A landscape with many valleys, sampled at points; each row gives a point and its height.
A ball rolls from a point to whichever of its 2 nearest points has the largest drop for the distance, and stops where none of them is lower. Distance is the straight distance between rows; heights are no part of it.
z839 height 560: [179 156 152 136 124  78 176 122  64 166 154 118 103 105 176  97 160 132
 113 133 141 135 134 147 129 154 150 148 126 147  54 141  82 139 112 159
 177 104 109 115 155 111 158  95 149 127 113 113 168]
z349 height 464: [129 120 117 137 110 148 131 100 118 114 110 121 106 154  83 127  89 166
 141  92 139 166 114 100 173 132 146 130 138 139 150 147 192 159  98  83
 121 142 118 195 100 141 115 147 132 118 114 159  79]
z569 height 499: [ 88 174 162 116 141 118 182 119 117 123 179 141  90 122 121 115 127 110
  98 141 132 122 130 107 173  94 158 140 128 147 115 119 135 113 133 122
 159 149  96 157 124 135 145 143 157 115 121 131 125]
z54 height 812: [106 177 164 158 118 164  78 128 130 122 153 155 170 197 128 159 142  81
 154 140 186 127 185 102 148 104  91  82 136 104 100 105 111 121 202 136
 135 147 107 180  76 148  87 133  94 138 146 111  67]
z472 height 429: [220 106  69 107 101 134 118 100 118 142  53 134 150 127 134 115 117 171
 177 138 151 153  96 146 117 152 202 189 103 134 101 120 115 167  46 102
 109 100 127 175 123 114 162  73 186 147 151 146 135]
z694 height 633: [143 139 146 136 172  79 163 172  90 126  86 137 150 156 194 102 173 149
 124 126 135 149 128 137 148 128 115 131 108 160 186 108  78 121  86  92
 159 164 151 145 105 111 185 109 195 159 132 143 150]
z180 height 650: [128 145  94 137 100 167 129  78 105 152  88 123 152 152  61 140 157 102
 115  82 156 178 103 129 138 144 138 149 116 126 111 106 133 146 135  79
 130 146 123 186 129 110 117 132 178 129  97 108  97]
z672 height 294: [195 101 144  93 127 113 123 109 109  96 187  98  88 126 149 110  70 149
 156 149 127 107 173 125 108  77 110  86 173 145 132 157 162 123 121 152
  66 106 137  72 122 149 147 132  80 102 143 150 139]
z881 height 367: [160  73 123 123  88 137 137  91 101 130 161 126 119 124 109 117 138 115
 159  65 158 102 140 121  90 152 127 110  96  95  72 145 129 114 154 144
 114 100 145 113 159 146 125  88  65 137 135 104  83]
z57 height 573: [144 175 129 121 135 113 171 135  79 108 157  90  63  91 126  95  70 166
  94 154 109 186 128 145 123 126 133 137 168 169 155 132 153 127  89 111
 128 109 110 118 116 121 160 140 170 145 129 121 160]
z658 height 440: [ 49 182 165 104 120 147 132 129 160 116 160 126 122 152  83 139 116 116
  99 156 116 140 106  99 181  98 146 150 131 106 138 129 149 123 125 121
 162 156  92 192 114 137 113 175 159 115 127 153  75]
z114 height 314: [139 116 157 168 127 124 133 120  96 127 118 161 165 171 149 131 156  80
 151  74 198  87 173 128 123 104 103  72 101 143 115 109  94 116 159 126
 124 135 154 161  99 141 147 121 109 123 106 126 100]
z369 height 473: [132 111  70 135 145 116  92 143 178 157 104 114 111  70 154 119 107 168
  85 146  85 130  77 164 116 153 174 171 138 137 148 145 120 133  85 114
 120  78 147  99 138 101 146 116 159 139 128 158 175]
z771 height 323: [ 25 102 138 103 149 145 132 146 190 163 129 101 139  88  95 135 123 107
  64 136  48  96  95 130 111 137 152 168 112 113 135 149 130 104 148  83
 150 138 142 125 141  79 100 168 161 138 139 138 141]
z352 height 730: [123 194 102 143  59 208  67  69 127 140 123 107 151 190  23 162 109  85
 125  87 170 193  88  92 180 141 119 127 131  91 119 115 170 174 137  99
 154 170  96 189 126 139 105 120 150 115 127 143  70]
z311 height 266: [142  50 111 132 146  97 146 191 179  89 166 144  90  74 170 108  98 184
 174 124 110 114 122 124 125 170 131  75 130 131 163 143 135 131 158 194
 145  88 153  74 128 142 100 117  57 154 155 117 173]
z424 height 195: [121 121 106 103 131 125 124  98 148 135 173  85 104  46 108 148 118 144
  82 159  68 113 121 160  89 140 122 151 152 125 126 143 128 117 121 135
  70 107 115  51 161 128 134 141 116  76 137 125 166]
z429 height 611: [163 128 126 148 162  66 140 163 121 139 102 115 113 103 202  89 154 147
  96 154 110 132 148 183 111 138 113 135 151 176 184 129  57 144  95 126
 113 106 177 102 118 118 162 115 169 154 139 129 192]
z136 height 403: [138 114 108  82 163 144  74 116 160  86 136  59 157 104 129 161 120 159
 142 169  70 133 160 166  85 137  70 122 161 124 172 155 136 115 128  97
  66 123 143  74 123 121 116 141 116 109 121 124 138]
z939 height 313: [ 39 166 189 128 154 137 129 163 152 108 140 163 142 139 128 157 153 106
  99 137  91 102 132 151 145 100 108 135 106 136 130 117 121  62 162 119
 181 175 110 162 113 105 143 135 126 113 111 116  94]
z480 height 205: [185 160 173 133 121  88 141 166  97  79 195 133  80 137 167 116 126 153
 142 162 138  96 154 170 103 118  89 130 134 127  95 154 120  88 137 197
 163 107 106  69 161 155 147 111  72 121  91 109 151]
z739 height 362: [130 140  85 115 101 173  72  88 163 158  75 114 133 171  91 150 133  65
 105 141 158 118  78 106 108 100 117 150 153  89 120 135 155 171 149 141
 128 113 162  98 157 151  96 137 159  76  96 201 114]
z214 height 308: [127 108 140 142 154  87 170 156 176 159 137 126  99  67 155  75 124 137
 118 164 136  85 123  97 144 121 153  95 141 153 155 145 109 143 126 129
 109 116 161 105 112 134 122 165 146 143 167 163 167]
z265 height 377: [ 31 144 184 113 147 143  97 169 185 113 121 125 138 150  99 145 143 116
  95 148  90 123 100 106 175 106 152 153 100 100 151 129 138  92 151 102
 211 154  94 195 116 104 101 155 149 138 125 147  89]
z954 height 582: [142 166 151 167 152  77 140 153 100 149 150 130 120 114 197 124 161 116
  88 164 111 113 118 176 119 117 142 159 147 135  92 124  85 132 132 173
 154 132 126  72 156 119 129 121 138 112  94 132 185]
z96 height 602: [121 135 101 126 122 137 172 100 101 137  99 141 134 121  79 100 144 104
  94  91 125 153 122 156 146 121 141 151 113 176 151 112 141 132 114  41
 132 143 149 166 100 101 138 162 174 143 107 123 105]
z168 height 346: [170  65 127 128 112 113 132 112 128 126 170 129 116 129 159 128 137 104
 154 112 149  95 162 122 101 128 117 115 140 103  80 133 133 136 182 190
 108  78 147  81 166 147  91 107  64 110 122 109 134]
z5 height 441: [122  79 154  92 136 111 107 140 181  86 165 171 137 148 153 131 157  94
 160 159 130  54 169 139 120 100  76  99 131 112 137 123 135  96 198 173
 108 122 146  76 126 152 113 151  46  79 144 120 135]
z961 height 309: [173  97  85 156 117 150  98  97 135 170  82 139 170 118  90 123 113 131
 149  91 159 152 104  86 147 171 176 135 148 108  95 108 158 175  97 125
  96 112 153 147 114 143  63 119 132 187 147 145 117]
z417 height 598: [183 152 137 169 151  67 112 167 118 127 150 111  95  92 195 112 130 158
  91 156 102 117 137 176 113 125 117 138 157 158 147 142  90 122 116 149
 116  89 140  46 139 121 129 132 139 126 112 134 191]
z852 height 430: [106 165  83  94 110 164 107 103 154 169  72  77 110 126  85 154 131  87
  88 158 116 159  71 116  71 131  76 166 174 100 120 136 156 164 111 157
 135 126 136  74 172 144 123 132 159  84 119 168 133]
z156 height 880: [148 152 145 158 105 157  90 105 119 119 121 138 165 166 125 161 125 135
 179  86 177 127 156 104 187 127 146 118  81 119 100 120 114 136 143  90
 141 176  69 219 104 115 160 104 159 131 141 145  84]
z118 height 662: [114 146 165 141 148 122 112 161 131 114 125 133 160 159 178 149 160 104
 152 160 153 112 120 115 136 128 123 132 127 130 115 101  90 114 151 164
 137 154  95 120 111 125 126 112 116 122 113 125 128]
z816 height 442: [234 113 109 120 122  93 172 120  70 122 121 116  90 147 158  68 127 147
 135  92 164 145 165 158 115 123 151 124 119 155 131 158 122 142  87 125
 121  65 168 139 119 137 170  96 135 153 106 146 124]
z409 height 375: [ 94 140 133  87 144 156 103 120 138  92 127  97 162 132 102 183  99 137
 140 185  95 126 159 137  94  93  65 121 160 119 147 142 163 118 128  90
  64 143 153  95 114 118 112 178 121  98 133 124 107]
z828 height 437: [157 159 115 104  91 156 108  94 103 128  94  95 108 143  65 132  56 171
 124 134 135 184 114  85 146 132 126 131 175 132 151 117 195 185  51 109
 106 121 114 160  99 157 117 134 135 131 138 148  91]
z883 height 185: [155 199 159 122 132 124 162 127  90 112 209 143  83 152 160 140 136 137
 117 172 124 106 172 201  75  85  72 133 127 129  68 161 119  63 113 167
 131 127 110  86 168 165 169 122  94  91  92  96 142]
z273 height 500: [175 137  62  95  94 165 126  92 134 139  82  99 111 132  63 116  58 177
 113 150 128 175 100 132 134 137 156 156 148 141 170 115 179 176  62  89
  96  92 126 149 116 133 147 124 169 111 132 185 119]
z983 height 565: [143 116  98 105 128  96 179 106 104 132 131 122 125  90 106 105 124 122
  93 104 117 136 150 162 119 116 122 118 129 168 159 125 143 112 111  78
  71 108 160 127 120 113 169 159 137 134 136 122 138]
z482 height 534: [176 154 117 120 108 101 139 123  66 179 102  91 119 108 169 120 139 153
 131 138 130 168  88 130 128 170 162 182 138 106  65 131 109 160  84 172
 172  89  93 106 156 117 140  65 144 127 101 124 156]
z817 height 545: [165  99 100 100  88 118 166  67  89 127 152 105  97  92  91 107 112 134
 111  89 132 130 141 157  81 103 118 123 113 139 126 131 155 105 118 103
  69  92 145  97 136 142 167 125  98 101 123 108 121]
z440 height 268: [103  90 157 141 122 121 127 137 154 129 116 189 178 141 151 130 164  77
 120  71 162  79 151 116 143 135 135  96  73 131 127 103  70 120 171 134
 143 142 129 182 119 125 140 126 104 132 158 111 114]
z581 height 749: [ 91 108 136 177  96 200  48  93 182 177 103 149 204 162  69 161 158  72
 151  89 138 122 120 105 147 166 140 125  98  90  98 116 108 130 167  70
 127 210 126 202 135  95  66 143 160 174 174 113  97]
z403 height 249: [140 179 119 105 102 157 125  87 108 140 147 117  83 169  84 156  86  88
  97 154 150 137 116 106 131  65 115 133 169 117  99 134 180 147 121 138
 114 115 115 124 127 160 141 139 137  78  92 170  85]
z50 height 764: [147 182 150 169  84 194  49 110 134 145 124 111 151 191  77 162 118 121
 165  97 172 204 130  83 201 143 144 102 138  91 126 123 160 158 147  87
 140 171  77 204 113 133  91 123 136 144 132 141  64]
z275 height 372: [177 113 106 117  96 141 141  92 121 165 126  93 112 116  78 131  69 153
 138 120 143 166  98  64 146 158 174 120 163 118 106 121 190 192  86 137
  94 102 123 135 111 152  82 118 125 156 159 146 100]
z389 height 334: [156 119 121 137 145 111 135 162 125  80  92 146 109 156 165 117  99 185
 165 103 137 136 122 136 136 128 147 136  99 149 164 160 140 125  89 122
 142 112 123 153 134 123 170  94 131 127  97 166 103]
z353 height 729: [105 165 146 133 151 122 199 152  87 144 155 118 135  91 131 105 125 148
 138 166 138 167 138  88 173 151 154 125 134 123  99  93 118 158  93 160
 138 165  94 149 138 144 119 120 149 152 173  82 152]
z329 height 393: [105  61 123 148 158 126 119 151 152 121  74 189 137 179 161 128 156 126
 141  57 149 104 117 124 120 115 119 100  95 140 176 162 131  89 150 108
 122 104 184 145 118 108 135 142 107 159  75 104 119]
z338 height 70: [104 116 129 105 142 141 102 141 148 130 134 108 163 123 135 158 176 102
 136 148 108 106 123 131  80 167  72 142 152  85 104 107 123 112 204 177
 150 128 171  57 146  96  42 124 102 108 115  86 137]
z198 height 415: [218  98 111 118 139  92 160 141  99 150  77 149 112 128 164  70 144 163
 144 100 161 160 133 155 114 137 158 145 108 169 162 124  90 154  69  85
 132  94 184 156  98 120 172 103 165 191 144 124 138]
z428 height 631: [114 140 177 164 173  70 114 225 159  86 140 159 100 119 210 121 142 174
 135 145 101 104 116 158 132 145 100 115 124 145 193 144  72 119 116 153
 167 177 137  68 123 117 153 122 128 136 157 137 205]
z846 height 439: [132 151  92  89 121 167  67 103 151  88 106  75 140 117 101 174 106 136
 137 164  72 122 113 163  66 121  78 166 145 106 136 140 145 117 112 136
  82 142 124  78 159 131 148 116 136  72 108 161 128]
z434 height 319: [104 175 127  93 132 162 137 120 119 113 139 104 124 153  93 162  93 120
 129 165 110 144 127  99 120  97 106 144 173 111 144 134 177 124 114 114
  99 139 105 128 112 164 110 156 142  83 103 151  95]
z677 height 260: [104 119 126 128 126 130 206 117  97 167 160 128 106  84 123  75 125 115
  82 130 133 147 137  97 137 129 137 110 163 150 129 113 139 142 146 134
 128 102 148 112 137 141  88 157 117 142 151  96 147]
z725 height 235: [163 126 114 126 121 124  99 113 140 142 120 129 100 183 138 152 115  76
 124 129 155 114 129 131 114  92 116 123 156 115  90 152 160 111 164 161
 120  78 139  80 141 147 123 119  93  73  56 156 112]
z652 height 667: [ 54 124 123 132 126 128 118 142 116 166  79 109 158 114 117 133 150 123
  96 117  67 167  55 126 143 153 177 193 101 108 125 105 114 118 128 125
 201 181  99 145 131  78 118 108 180 172 118 104 154]
z761 height 383: [121 134 150 160 111 140 136 106  80 119 144 164 183 159 108 129 151  91
 173 112 176 127 190  83 137 127  78  52 148 118 110  90 122 164 159 152
 113 146 158 162 104 151  79 167  76 160 178  61 114]
z278 height 458: [107 150 139 109 139 140 156 117  92 104 114 121 163 113  83 148 106 142
 149 151 129 144 171 110 134 126  92 116 127 140 137 115 138 138  90  86
  75 178 129 156 124 119 123 158 138 140 137  85 115]
z984 height 503: [179 149  99 138 136 109 116 150 121 142 119  93 102 100 161 123 100 175
 121 162  95 168  98 157 117 162 175 187 148 133 101 148 133 151  75 146
 148  88 107  97 143 131 148  95 150 115 115 173 159]
z558 height 655: [144 150 147 144 148 103 169 155  75 140  78 145 171 153 183 110 197 139
 146 126 166 161 129 125 140 140 134 134  85 148 126  84  39 128  83 117
 155 195 108 150 108 106 161  98 160 169 128  96 145]
z36 height 406: [113 120 117 111 125 118 165 112 152 115 124 119  88 116  80  96  76 142
 112 113 141 140  94  97 178 104 185 127 128 131 141 139 160 156 107  82
 136 112 125 175 100 128 138 150 156 126 134 187 112]
z785 height 374: [ 45  99  99 103 139 156  97 151 178 151  91 104 137 116  77 128 107 140
  88 121  76 145  67 121 125 161 161 170 107 113 153 157 158 128 112  69
 174 123 131 141 155  92  99 163 170 171 119 151 134]
z58 height 4: [ 90 145 137 122 175 150 116 176 135 129 107  92 174 137 135 169 155 136
 134 166 101 158 111 128  98 137  74 150 162  92 136 110 138 108 153 142
 146 140 140  75 113 105  57 149 123 140  95  93 138]
z328 height 267: [ 33  65 130 119 158 127 121 142 183 145 101 150 157  96 107 127 134 115
 102  86  88  76  91 139 134 137 168 136  73 130 136 132 114  94 126  86
 145 151 135 168 126  75 123 160 153 160 143 122 123]
z501 height 826: [132 169 150 148 106 159  79 138 127 138 161 145 161 183 139 154 124 103
 184 113 190 132 178  72 174 137 153  93 123  87 106 102 117 150 223 148
 158 122  73 193 103 144  98  86 104 156 161 122  75]
z167 height 410: [130  60 164 150 136 114 124 161 161  85 104 185 126 185 162 117 137 126
 193  76 172  94 164 100 138 127  83  58 102 127 155 140 133 106 167 139
 132 116 181 151 112 134 122 137  64 144 117 110  98]
z823 height 357: [ 66  83 134  95 124 160 170 111 159 137 145 150 142  87  88 124 128 116
 122 126  93  96 150  98 151 152 138 113 122 101 119  97 165 120 169 123
 129 140 135 162 150 134  91 157  86 141 183  93 101]
z908 height 696: [ 90 157 149 111 148  91 169 162 123  80 225 151  87  66 140 114 125 172
 142 198  91 117 169 129 114 133 107 105 153 144 160 127 127 119 127 195
 123 148  97 110 144 152 125 156  75 136 192  80 186]
z217 height 461: [148 159 107  94 109 168  70 117 119 107  77  80 142 151 122 190 111 149
 155 168 107 151  86 125  69 163  85 183 132  95 105 130 140 152  85 159
 125 144  97  92 167 143 125  80 135  73 100 145 112]
z608 height 622: [144 126 149 160 175  75 142 212 114 109 118 129 148 138 214 102 168 169
 134 158 131 129 143 160 107 148  70 100 137 158 182 125  67 139 107 147
 133 137 163  67 107 123 139 122 132 145 136 118 191]
z902 height 366: [ 91 101  92 127 144 147 105 149 163 108  88 164 125 176 130 141 125 123
 115  83 124 121  90 142 117  86 130 148 109 140 178 164 147  93 146  97
 138 106 168 141 124  90 135 155 140 132  50 149 105]
z459 height 526: [170  98  94  89  95 153 133  67  88 119 115  91 128 136  77 130  92 143
 141  82 126 146 157 135  92 103  85 111 153 122 150 133 183 121  95  91
  34 100 153 114 117 148 136 136  97 103 122 112  98]
z13 height 320: [181 102 125 106 111 120 114  98 124 131 160 114 113 120 135 137  95 113
 160 141 149  93 150  90 116 106 137 105 156 120  99 137 154 152 124 165
  76 106 145  74 121 166  89 127  83  95 141 142 130]
z876 height 292: [108 124  87 109 131 148  74 111 180 154 107 138 117 154 119 154 153  61
 111 117 122 101  86 130  98  77 124 153 138 102 109 150 137 102 178 140
 126 110 147  89 168 119 116 128 116  73  91 163 110]
z73 height 693: [113 185 115 142  87 206 125  63  94 161 137 118 125 164  37 165 124  78
 106  71 162 182 121 102 146 131  87 131 137 121  91 102 164 152 154  98
 135 163 105 183 141 132 113 129 149 121 123  96  67]
z187 height 424: [116  89 163 130 127 107 124 148 169  83 129 180 126 179 158 114 152  92
 161 130 167  68 177  90 142 101  83  57 119 124 140 106 117 129 194 177
 128 123 147 127  90 143 116 143  66 138 146 117 120]
z869 height 705: [140 117 125 135 144 108 191 137 106 166 104 127 137  95 126 107 161 145
 138 132 144 149 114 112 165 155 194 150 106 141  84  93  88 150  94 117
 150 157  96 162 110 122 149 109 168 168 175 103 148]
z145 height 269: [143 126 139 129 156 106 110 150 153  85 168  95  87 103 158 112  89 160
 131 163  89 113 155 156 127 107 104 107 157 159 187 161 143  93 134 125
  86 102 133  88 121 143 149 144  94 116 123 146 145]
z321 height 482: [ 86 188  83 107 110 179  80 125 141 130  72  88 143 173  88 172 133 106
  84 174 101 162  58 137  72  97  72 163 168  99 141 141 169 128 127 117
 185 135 139  85 143 137 119 145 178  82  76 173 134]
z979 height 689: [115 109 158 116 139  73 167 165 139  64 166 163 119 109 159 107 149 142
 173 156 118 104 169 119 103 143  94  66 120 142 156 113  97 142 139 184
 140 141 133 112 126 160 118 156  78 124 192 104 183]
z233 height 706: [ 98 154 119 115 147 125 151 153 123 103 194 104 106  23 124 132  91 191
 103 193  64 138 151 152 132 153 118 118 162 150 145 136 136 120  95 145
  93 153  95  90 140 126 140 154 118 133 185  88 177]
z408 height 896: [129 102 152 158 105 143  93 112 122  88  90 150 160 151 128 146 132 144
 195  71 154 106 131 129 144 154 144 125  66 129 119 141 116 112 125 116
 139 155  89 207 122 125 167  83  87 157 112 114  79]
z236 height 391: [174  92 102 122 104 126 132  86  97 121 112 110 121 115 138 130 132 136
 150  99 137 109 123 152  66 152 139 154  91 130  72 150 104 122  92 142
 118 104 127 109 162 123 165  73 106 112  98 113 104]
z541 height 799: [109 199 162 183 120 184  58 145 134 146 127 147 218 191 127 199 167  73
 164 133 208 129 147 113 143  89 100  95 132  89 110 111  92 131 194  99
 131 170 121 180  83 132 103 126 148 136 143 127  70]
z446 height 722: [ 93 201 136 115 167 133 169 156  96 124 173 101 127  73 123 125 106 177
 119 216 106 162 153  97 147 118 122 136 166 137 145 125 116 157  84 153
  92 155 102 129 120 148 111 161 144 145 168  91 162]
z959 height 351: [121  85 113 121 145 121 173 121 164 148 136 125 108  76 103  84 105 127
 113 122 140 121 126  98 154 112 175  93 137 147 150 131 145 154 117  84
  98 121 151 156  96 132 116 152 153 146 177 157 131]
z536 height 644: [ 94 129 177 149 165  89 106 186 144  88 122 163 128 140 198 133 146 140
 135 146 106  82 119 140 133 129 132 151 105 121 140 143  95 102 123 170
 166 156 106 104 139 116 133  97 114 118 115 152 151]
z978 height 699: [ 50 120 140 136 127 172 115 143 121 161 101 125 159 133 105 132 149  94
 113  82  79 148  90 101 151 163 161 156 108 111 117  86 104  90 174 109
 202 163  97 166 147  88  96 131 138 161 121  77 106]
z861 height 498: [143 126 128 127 104 169 122  75 106 111 119 130 154 142  53 148  99 124
 156  97 132 150 171 115 138 105  81 124 142 123 144 136 193 130 104  74
  60 161 149 146 109 133 117 168 101 133 131 115  76]
z51 height 259: [136  78 173 134 136  56 165 151 142 110 176 188  81 132 170 105 167 109
  98 106 115  64 158 168 112 107 125  91 115 128 154 148 119  83 165 165
 153 104 145  79 157 132 163 119  58  93 145 116 172]
z189 height 476: [213 120  67 100  84 153 112  72 125 135  75 100 138 119 118 135  96 172
 149 157 123 136 118 169  77 155 159 193 103 138 112 135 130 162  43 120
  77  96 140 130 131 112 173  84 174 119 124 160 140]
z773 height 417: [112 170 129 116 125 164 149 106  67 108 138 141 185 146 105 146 136 118
 166 149 166 148 185  93 140 118  84 114 146 117  99 108 124 153 122 136
  85 177 130 157 121 158  92 158 118 148 152  61 114]
z190 height 572: [172 132  91 125 105 126 108 100  96 210  86  98 142 117 130 139 151 121
 129 122 157 159  72  87 133 169 197 178 119  98  53 112 108 190 105 148
 167 109 102 145 145 119 127  73 164 149 125 129 141]
z609 height 378: [196 116  93 132 133 108 116 126 117 123  67 152 148 150 166 115 130 159
 154 123 156 144 120 136 130 139 176 154 106 151 133 127 108 149  74 120
 121  98 132 159 118 113 156 101 167 161 104 153 125]
z596 height 541: [134 204 119 116 119 119 190 115  87 139 184 120  73 134 104 100  92 133
  86 154 135 174 127 131 163  88 135 145 163 169 128 140 159 151  92 128
 128 136  95 142 123 132 158 141 172 113 110 128 122]
z378 height 623: [110 132  91 136 102 144 115  97 111 203  75 103 141 109 104 124 169 108
 100 126 118 175  47 104 144 154 184 195  98 109  75  89  85 145 119 127
 187 164  74 149 162  91 124  94 203 144 110 122 146]
z199 height 233: [124  99 129 177 137 149 101 128 153 191  98 128 164 152 112 105 142 103
 130 108 174 148 107  70 185 147 179 109 142  96 122 119 141 159 146 130
 135 123 145 157 113 133  50 152 149 181 139 146 120]
z307 height 843: [127 144 141 143  98 147 138 108 125 153 181 130 119 122 108 140 108  95
 140 103 172 126 157  64 183 143 170  86 117 108  66 102 133 162 172 158
 153 116  85 204 118 157 114  91 116 161 187 113  86]
z600 height 680: [153 105 131 151 134 126 128 134  97 166  80 130 178 140 152 112 178 134
 158  94 149 140  98 127 152 170 175 140  78 124  92 101  65 152 111 126
 156 160  89 172 138 108 145  85 159 180 131  96 144]
z765 height 514: [173 136  77 111 105 148 106  83 137 111  98  91 137 137 121 133  77 176
 118 176  87 146 110 174 107 133 143 174 139 143 164 150 132 154  80 106
  90  91 113 121 133 117 182 117 182  92 117 201 128]
z899 height 420: [167 145  98 101  94 167 103  98  88  92  99  94 127 161 130 152 118 136
 150 123 132 144 117 153  72 160 108 155 112 112  92 138 136 116  98 138
 111 107 113 100 154 145 169  92 118 101  77 136  95]
z215 height 281: [141 100 140 147 165  81 144 188 181 114 182 128  79  64 162  92 110 169
 135 157 110  93 135 133 141 155 125  70 167 149 170 149 108 137 141 171
 116 118 155  81 116 140 112 162 105 146 188 134 206]
z8 height 350: [150 122 152 139 114 121 176 104  69  99 126 153 136 154 130 110 135 111
 172  92 200 130 180  95 137 112 109  60 124 148 112 109 121 150 132 120
 103 138 133 163 101 159 139 142 104 151 150 115 101]
z971 height 229: [141 107  94 113 129 114  82 138 148 123 168  83  64  63 139 135 103 162
 108 125  55 128 110 170  87 158 120 153 154 114 135 161 153  93 129 166
 110  83 136  39 155 135 120 104  91 104 121 130 171]
z377 height 204: [ 88  88 136 138 150 102 140 146 176 141  93 163 149 116 133 116 148 110
 117  95 139  76 109 109 154 123 159 117  76 144 144 118  95 129 127  96
 123 152 131 175 122 112 152 138 157 135 141 142 113]
z223 height 300: [137  99 102 136 151 120 103 142 134  83  96 122 103 129 145 117  90 167
 133 115  89 147 129 172 123 120 119 127 123 158 192 160 147 106 107  93
 102  93 150 112 109 110 167 125 127 133  88 155 124]
z126 height 217: [130 166 156 120 131 101 143 121 109 103 175 160  96 139 135 148 152  98
  99 125 123  99 157 177 106  73 106 133 126 136 107 133 142  49 141 128
 143 130 118  88 143 141 182 122 104  67  93 119 129]
z325 height 135: [114 142 113 120 131 122 102 121 128 158 143 107 125  85 130 156 159  96
  96 138  93 128 116 133  88 133 102 170 157 110 100 129 117 104 158 152
 122 125 148  47 174 121  89 130 122  79 113 119 155]
z30 height 456: [ 98 120 138  96 160 114 131 131 151 102 163 144 159 107 151 154 170 120
 131 164 107  83 171 161  91  95  60 100 135 123 146 114 115  96 160 138
  87 131 154  69 133 135 132 163  86  79 134 103 163]
z229 height 151: [ 94  89 167 147 139 132 132 166 199 144 119 159 140 155 146  99 131  93
 114 126 146 104 125  60 194 118 179  90 135 107 150 123 137 127 172 154
 146 110 148 154 107 133  75 152 130 163 157 150 111]
z726 height 210: [102 100 153 144 124 112 184 152 138 148 164 166  99 139 138  90 121  90
 107  96 141 102 146  82 159 110 135  89 131 152 156 114 144 121 172 151
 150 105 153 139 119 144 114 150  95 138 140 134 133]
z357 height 252: [136  75 131 139 137  94 121 154 156 108 187 127 106  58 160 109 126 176
 143 135  90 105 132 158 113 178 129 139 124 125 134 145 122 117 140 178
 134  90 132  64 156 128 100 100  81 124 134 112 175]
z209 height 679: [122 105 147 123 152 101 141 153 115  98 142 134 134 107 150 116 132 142
 155 137 129 121 150 127 119 146 122 112 111 132 147 111 109 136 117 140
 121 122 139 129 112 137 125 123 106 138 130 109 141]
z589 height 312: [ 54 120 126 114 140 142 185 111 130 171 163 137 137  81 110 122 143  90
  99 161 102 114 137  88 136 137 146 131 138 122  93  90 136 139 158 155
 129 142 117 138 157 132  71 156 130 142 170  76 136]
z256 height 170: [160 151 127 110  94 136 140  86  89 124 145 118  92 198 113 135  93  98
 120  99 176 135 150 137 138  69 122  99 131 137  80 149 173 122 144 136
 149  94 117 131 123 145 162 120 108  92  55 163  87]
z615 height 262: [ 86 164 150 119 139 130 147 129 110  93 145 154 134 137 132 156 146 121
 125 134 102  96 133 170 101  86  87 128 113 149 133 125 122  66 129  96
 137 159 109 141 118 118 176 134 135  94  93 114 103]
z845 height 240: [112 112 180 140 138  85 129 182 141  70 178 171  70 124 163 103 125 152
 113 116  95  90 157 183 122 100  90  99 118 149 179 144 135  55 160 157
 143 128 142  76 136 136 161 122  58 113 115 127 156]
z40 height 862: [184 135 127 167  94 149 124  94  94 140 134 130 144 128  96 125 116 105
 166  68 189 131 154 104 176 148 165 105  83 125  73 111 121 162 138 112
 139 155  90 209 105 140 132  94 138 150 160 120  80]
z525 height 428: [ 87 119  76 117 116 134 125 123 179 162 106 107 100  78  82 124 103 141
  71 140  76 137  63 158 132 148 175 181 135 134 147 138 164 143 111  80
 151 120 106 120 142 100 133 138 181 128 124 170 152]
z746 height 776: [108 144 153 182 117 161  74  95 150 169  89 142 206 170 121 142 172  83
 135 110 179  97 129 115 156 127 124 108 102 102 107 104  86 140 159  85
 115 171 119 193  99 105 105 152 162 139 141 139  94]
z212 height 278: [100  61 137 140 152  67 135 160 174 134 137 197 116  99 171 112 160 120
 113 110 103  53 132 152 109 130 139  98  84 150 170 151  76  97 163 155
 117 104 170 102 146 125 160 125  88 111 160 132 186]
z729 height 724: [ 81  87 148 170 126 175 105 126 162 175 104 151 194 137 113 137 159 105
 137  94 119 118 101  95 166 185 164 115  89  92  97  83  96 116 177 110
 168 182 103 198 139 123  81 135 119 183 173  85 104]
z21 height 318: [ 87 152 109 115 124 134 124 106 130 102 108 140 134 158 109 149 123 117
  94 105 105 137 109 176  95  92 112 146 112 135 152 150 150  86 130  63
 136 129 143 126 122  94 162 132 148  78  61 159  98]
z847 height 604: [138 165 123 130 146 112 164 148 107 129 108 114 127 117 153 114 129 152
 106 153 110 168 119 152 136 111 144 146 133 150 164 119 103 132  85  90
 130 130 116 136 121 105 162 144 198 142 116 155 147]
z844 height 224: [152 110 170 147 135  76  96 186 151  70 193 161  84 140 184 119 144 150
 129 156 111  93 152 198  97 108  72 116 135 132 151 156 121  61 171 190
 143 103 137  32 142 148 118 123  70 106  98 103 182]
z821 height 459: [189  88 127 145 136  73 174 131  92 142 150 126  59  86 180  68 126 141
 112 108 135 124 134 155  98 142 151 111 114 167 126 159 118 134 104 150
 142  74 163  92 137 128 164 107 110 142 125 120 165]

For each start below, name the point where the ball stops.
z217 => z145
z50 => z377
z36 => z58
z353 => z883
z861 => z377
z5 => z883

Call two points neighbours if one is among the 2 nearest of the other. Go from one point of each pair to the other, from neighbour to neighbour, staying as low as possible. Name the highest point that can't be avoided.
z828 / z145 => z765
z377 / z256 => z839
z828 / z58 => z349
z256 / z145 => z217
